Points on a hilly landscape, in no order, each with its height.
A ball rolls from a point to whichever of its 2 nearest points has the largest drop for the distance, and stops where none of them is lower. Distance is the straight distance between rows; heights are no part of it.
zili: [  5 -69 -34 -19 -41   7  29 -21  14  50   1  -9 -17  -2   7  -1  14  37
   3  -3  22   1]  height 38.5
tig: [ 10  40 -30  16   1  11 -10   5   8  -8 -31  44 -46  39  12 -22  10 -81
  22 -11 -31 -19]  height 64.6
Losa: [  3 -38   3 -20 -11  18  28 -23  44  37 -15 -38  33  -3  -5 -16 -15  45
  -1  19  24  -2]  height 30.9
zoluk: [-27 -19  -6 -23  36  28  14  -7 -44  33  22  35   1  -3  -9 -15  22  40
  12 -39  -5  19]  height 21.0
dule: [ 28  12  -8 -24   7  26 -39 -30  12  -3  25 -14 -21  14   3 -35 -23 -19
  -7  15  -9 -14]  height 14.5
zov: [-20   3  -4  17 -25 -15   2  13  16 -16 -25 -16  41 -33   0   6 -40  21
 -26   3   0   8]  height 17.8
mapas: [ 19  40 -14  -1  17  31  -5  -2  31 -11 -22 -16 -38  22   3 -37 -43 -16
   4  18  18 -23]  height 12.4
nof: [ -6   2   9 -21 -14 -26  -9   7 -68 -40 -32 -13  -5  -1  35   3  12  -2
  28   4  18  14]  height 48.8
dadup: [  4  26 -19  31 -11 -29 -39   7   2  -9   5  20  -9  62  20  14   4 -52
  -2 -25 -12  11]  height 58.6
Kula: [ -4  25  13 -12 -17 -22  10  23 -18 -23 -21  -5 -17   0  48   0 -24  -1
  18  -5  42  -7]  height 44.9
litu: [-13   5  -8  19 -11 -35 -31  -6 -51 -61 -52 -17   5  -1  33 -13  20   5
   8  15  16  27]  height 51.8
Zanen: [  1  13   7 -18   2   5 -12   6  20  -7  19  24  -7  -8 -28   7  -1 -34
  -2 -18 -61  -1]  height 48.1
sedu: [  1  25  28   0 -16  20  12  34  -4 -18 -41 -29  -2 -33 -19   6   0   0
  19  25 -19 -29]  height 15.8
mugu: [-15  -3  14 -11   6  14  -4  -3   3  21  32  -3  -9  10  19 -14 -24  25
  -8  -9  20  -1]  height 31.9
ril: [-28 -36  15 -16   4 -19  13 -20  21  29  37  32   0  -8  -8  25  16  28
   4 -14  -6  25]  height 10.2
Seb: [  3  29   8  13 -14 -34  -7  25 -24 -25 -18   9  15 -20 -27  23  24 -17
  -1 -11 -52  -5]  height 48.2
bim: [  2  26 -22   8  11  -5 -23   9  32   3 -14  32 -41  51  27  10 -13 -56
  16 -23 -16 -10]  height 61.8
guku: [-27  16   4  26  -2 -44   9  33  21   1 -19  18   0 -47 -16   4 -27   0
 -23 -14 -35 -16]  height 2.9
tusi: [ -4  18  -6  37  -5 -13  17  20   4   4  27  -4  11  -7   9  -8 -12  -3
 -42 -23  -7   6]  height 63.3
karib: [ -4 -11  21  -6 -10 -10  -4   5 -16   0  37  -5  -8  23  -3  24  23 -38
   2  -8  46   8]  height 52.5
suf: [ -6   6   2  -2  38 -27  35   0  30  15  40  50   6 -13 -35 -13  -8  -2
 -24 -26 -57   0]  height 13.5
Lod: [ 36  41 -27 -23  13  26 -26 -22  11 -35 -11  -1 -23  25   1 -63 -33 -37
   7  18  -7 -16]  height 3.8
Rezu: [ 10  -2 -19  16  47  11   0 -27   5  38  53   1 -41  20   1   4   8   2
 -25  -7  -8   9]  height 52.1
nam: [-15 -48  -6   9 -25 -41  23 -14   8  10  -3   1  10 -37   4  35 -17  27
 -24  -5  23  31]  height 42.5
neku: [ 20  31  -1  24  -5   4   8  22   8   0  -2 -13 -11  -8  -5 -22 -10 -17
  -8  -6 -24 -18]  height 65.1
pefam: [  4 -10  12 -20   3  32   2  -8  34  24   4 -28   5  14  11 -22 -24  26
   4  18  42  -3]  height 27.2
zilof: [  9 -38  -1   0 -37  -5  32 -12   4   0  -9 -24  10 -21  -2  19 -14  11
  -5  16  30  17]  height 40.7
Rilut: [-27   8  16  -6   9 -28  38  23 -16  19  18   2  -5 -19   8  25 -20  21
  -3 -29  -2   8]  height 33.8
rosu: [  1   1  19   8   0 -42  30  22   0   3  39   2   2  -6 -27  37   4 -20
 -20 -12 -36   9]  height 19.1
Sirav: [-27 -42 -26  19  23 -14  33 -18 -38  24 -11  35  38 -27 -13  11  25  68
  -6 -25  10  15]  height 26.8
mege: [ 27  -5  23 -12 -10   8 -17  -7  -4  -7  24  11   4  -7 -38  30  21 -26
  14  20 -15  -6]  height 40.0
pevi: [ 15  26 -11  12  -5   3 -29  23  -4 -16 -28 -10   2  13  20 -19   2 -34
   1  10 -36 -24]  height 67.3
rer: [ 35  34  -9  25  29 -14   3 -12   7   4  29   5 -54  32  11 -16 -28 -29
  -2  -8  -6 -10]  height 25.4
fir: [  6 -14  22  -7 -20  21   7   0   6   3 -19 -17  27 -31 -17  22  -1 -12
  11  21   2 -26]  height 21.2
kis: [  2   2  20 -27  -7  52  15  21  22   5 -10 -37  16   4 -11 -28 -11   3
  11  33  19 -14]  height 22.8
Kotu: [ 15  17 -38  45  -9  20 -48 -10 -19 -39 -40  17   0  35  20 -15  47   1
  25  19   6  -1]  height 57.4
kotov: [ 26  30 -34  34   5 -21 -25 -12  -8   4 -29  46 -23  46  27 -27  36 -82
  34   1 -48   2]  height 67.9
kune: [-11 -10   0  -2  -2  20  26  -5  38  16  16   7  49 -29 -34 -22 -17  31
  -7  16  23   1]  height 14.4
Kegu: [ 22   9  12  -2 -20  -5 -20  -6 -38 -44 -13 -28  34  11  -1 -22  24  -3
  15  23  28  11]  height 57.6
piza: [  3  13   5   6 -26 -19 -15  15 -32 -35  -4 -18  29 -18  -7  -5   3  -7
 -18   4  16  23]  height 59.9
lufop: [ 13  15  26 -15   5 -41  -4  -2 -30 -18  12  13  -4  17  10  19   7 -33
  18  -2 -26   2]  height 53.8
kas: [-25  -5 -28 -25  63  40 -10  -5 -21  18  16  23 -25  14  -1 -36  -4  34
  -2 -29 -14  12]  height 15.9
fim: [-20   2 -37 -21  30  54 -15   1  15  26   6   0 -19   5   7 -42 -32  39
 -27 -18 -36  15]  height 9.7
tivu: [-11  15 -15   3  15  22 -23  29  25   1  18   2 -14  29  22 -28 -25  10
 -21 -16  -3   3]  height 33.4
punem: [  2  14  15   2  17 -38  21  11  13   2  16  29  10 -50 -21  -2 -19  15
  -9 -20 -43 -13]  height 9.1
sunuk: [ 40  30   6 -16  26   6  15 -13  -7  -6  25  -5 -54   5   0  -6 -23 -36
   8  19  15 -13]  height 31.6
sef: [ 21   7  26 -24   9   7   5 -15   1   6  31  -2 -24  -5 -10   7  -5 -21
   9   6 -12  -5]  height 36.0
les: [ -9 -13   8  15  40 -19  37  -3  18  14  51  18  13   9 -31  23   9   5
 -21 -16 -43  19]  height 16.4
kad: [-17  21  28   4  -7 -24  14  32  10 -16 -38  -3  10 -52 -29   5 -19   0
   3  11 -19 -37]  height 10.1
Tiso: [-12   8  -1  17  -7 -19 -18  31 -43 -45 -37  14   6 -16 -16   8  45  10
  24  11 -49   2]  height 50.1
posil: [ 19 -53  -5 -47 -53  17  25 -22  22  37 -17 -25   0  -6 -13 -10   0  16
  29  16  26  -3]  height 34.8
reze: [-12   2  16   4 -17   4  -6  35 -18 -20  20   5   4  18  -1  35  36 -38
  19  -2  -2   0]  height 49.9
felo: [-28  -6  27  -2 -11 -56  48  16 -23  -6   0  -4 -13 -20  -4  39  -1 -14
 -12 -26  16  18]  height 35.6
Kipe: [ 26  22  -9  26   8  31 -37 -17   1 -44 -23 -13   3  47   7 -14  43  -2
  31  31  30 -18]  height 59.5
Kol: [-31 -10  18 -13 -32 -16 -19  11 -19 -18 -18  -9   6   2   3  41   0 -25
  10  -4  23  22]  height 44.8
paza: [ 24   7  23   7  -1  -4  -8  13  10 -12  -7  21  17 -32 -32   7   3 -23
  -1  10 -47  -7]  height 44.7
vug: [ 28  24   6   0  17  36 -30   0  22 -25 -22 -48  13  36  -4 -25  16 -17
  19  28  27 -18]  height 61.5
Goro: [ 24  42   1  27  -4  -3 -13  16 -30 -17 -30  11 -35   9   9 -21  26 -27
  11  -5 -46 -14]  height 69.6
Vom: [ 29  15   1  -6 -13  25 -35 -13  30  -5  -6 -10   2  -4 -15 -50 -23 -28
   1  14 -44  -7]  height 22.7
Nik: [-10 -14 -11   7   7   4  39   3 -25  25  13   8   4 -26  10  -6  -5  37
 -19 -20  -1   9]  height 31.5
dipag: [  2   9  11 -12  -8  27  16  20  15  -5  19 -20  30  -1 -30 -37 -16  19
 -22   9   8  -7]  height 18.4
fota: [-35 -29 -16   8  50   2  26 -24 -46  34  13  42  30  -3  -6  13  32  41
   2 -30 -18  -3]  height 24.4
Buda: [-11 -21  18 -27  -6 -42 -15 -12   4  19  43  13   0  21  15  30   7  -2
  -2 -15  -2  32]  height 14.8
mufez: [  9  -9  -3  12   6  24  -8 -15  26   9  12 -23 -36  27  22  34   1  -7
  -7   4  54  -7]  height 56.1
zep: [ 14 -20   6  19   8  14   5 -14  25  38  42 -13 -31   9  -2  27  10   2
 -20   0  24  -4]  height 54.3
nite: [ 26 -35 -11 -12 -19   4  20 -23   6  41  10 -17 -33   7  36  11   7  20
  13   8  47  -2]  height 41.7
libu: [ -5 -15 -15 -14  26  33  16 -26  34  23  -7  17  31 -32 -33 -18 -18  55
 -11  13 -21  -5]  height 10.5
seniz: [-34  15  -1  23  14  -7  19  29  11  23  -6   3 -11 -31   1 -31 -26  25
 -27 -28 -33 -17]  height 9.6
Bova: [-12  21 -12  19  -3 -28 -41  -8  -5 -38  25  20   2  56  12  17  27 -41
  -3 -21  35   5]  height 55.6
regep: [  2 -10   3   5 -10   7 -41 -16  16  -9 -19 -20 -20  38  30  21   1 -19
   8  27  55 -10]  height 58.8
Rut: [ 13  18 -32   6  36  30   3 -22  25   5  14   0 -54  16  18 -28 -41  -4
 -11  -2   3 -10]  height 18.8
zuk: [  9  23  22 -23 -18  -8 -24  12 -19 -12   3   2 -10  16  17   1  -6 -21
  30  -5  17  -3]  height 49.3
bitu: [-13  -2  17   3 -18   4 -16  15 -36 -37 -23  -6  11  -8  -7  39  35 -11
  25  16 -10   6]  height 47.6
dizof: [ -9 -44 -24   0  -4   9  39 -21 -30  41  -6  -1  37 -32  13  -6  13  58
 -15 -20  21   9]  height 29.2
Kalin: [-15 -42  -3   1  21  -5  15 -27  22  26  24  48  36 -27 -14  30  13  54
  -3 -10   3   5]  height 12.9
tize: [ -1  -1  14 -25 -12  33 -42  -8  39 -15 -24 -29  41   6 -23   0  -7  10
   9  30  -7  -8]  height 32.4
luku: [-18   8   1   7  14   6  15  24  24   5 -19 -19  11 -18  10   2 -31  32
 -21  -3 -11  -4]  height 14.2
buta: [  9  16 -19  11  -4 -18 -52  -4 -36 -42 -21   0  16  23  24 -12  30  -4
  16  11   8   7]  height 54.7
zodon: [ 24 -13  20 -23 -19  32  10   2   1  -8 -32 -26   0  13  -2   0  12  -9
  24  33  21 -13]  height 26.3
vugon: [-27 -13  15 -15 -17 -11  16  42 -16 -22 -34 -21   6 -11  25  25 -27  -5
   4  -5  27  13]  height 41.6
timid: [-14  -3   6  -1   0  -3 -49  -1 -29 -32   8   2   4  48   3  35  49 -34
  13   2  10  11]  height 52.6
dad: [-28  13  16  17 -18 -37  51  22 -22 -11 -17   5   9 -49 -27  39 -14  -1
 -22  -9  13  -8]  height 37.0
nupal: [  4 -45 -17  -8   8  10  -9 -40 -11  58  22  -3 -30  13  29  -6  20  34
 -12  -5  46   6]  height 45.7
Nonet: [ 17 -25   3 -41 -53  12  21 -12   3  -1 -37 -29  28  -9  -3 -10  17   8
  29  37  41  -1]  height 30.6
Buvi: [-10 -19 -10   0  44   7   5 -34 -23  51  39   1 -26  23  13  -3  22  37
  -5 -13   1  -2]  height 49.6
Sis: [-13 -21   3   5 -33 -26  50  16 -19   1 -29 -11  17 -49 -10  23  -8  -3
  -2  10  29  17]  height 38.8
tofe: [ -4   7   2 -17   0  27 -31  -1  49  -1   7  -4  15  -4  -5 -25 -31  11
  -2  12 -24  -7]  height 28.2
Naf: [-10 -30 -26  17  31  15  -4 -33  19  29  -4  21  38 -32   0  -3  -3  65
 -21 -10 -13  -2]  height 14.1
dup: [  8  -5  10  28 -13 -22  -2   0   4 -13  27  -6  30 -25 -11  18  -5 -10
 -36   0  12  33]  height 61.9

Where does a ball stop that starts at each point below?
mege -> Lod
Zanen -> Lod
nam -> fim
neku -> vugon
zilof -> fim
Kipe -> vugon

Call two points neighbours if one is among the 2 nearest of the other. Go from one point of each pair to the other, from neighbour to neighbour, staying as low as possible. Name the highest point that can't be avoided.
bitu, paza -> Tiso
guku, kis -> zodon
ril, libu -> Naf
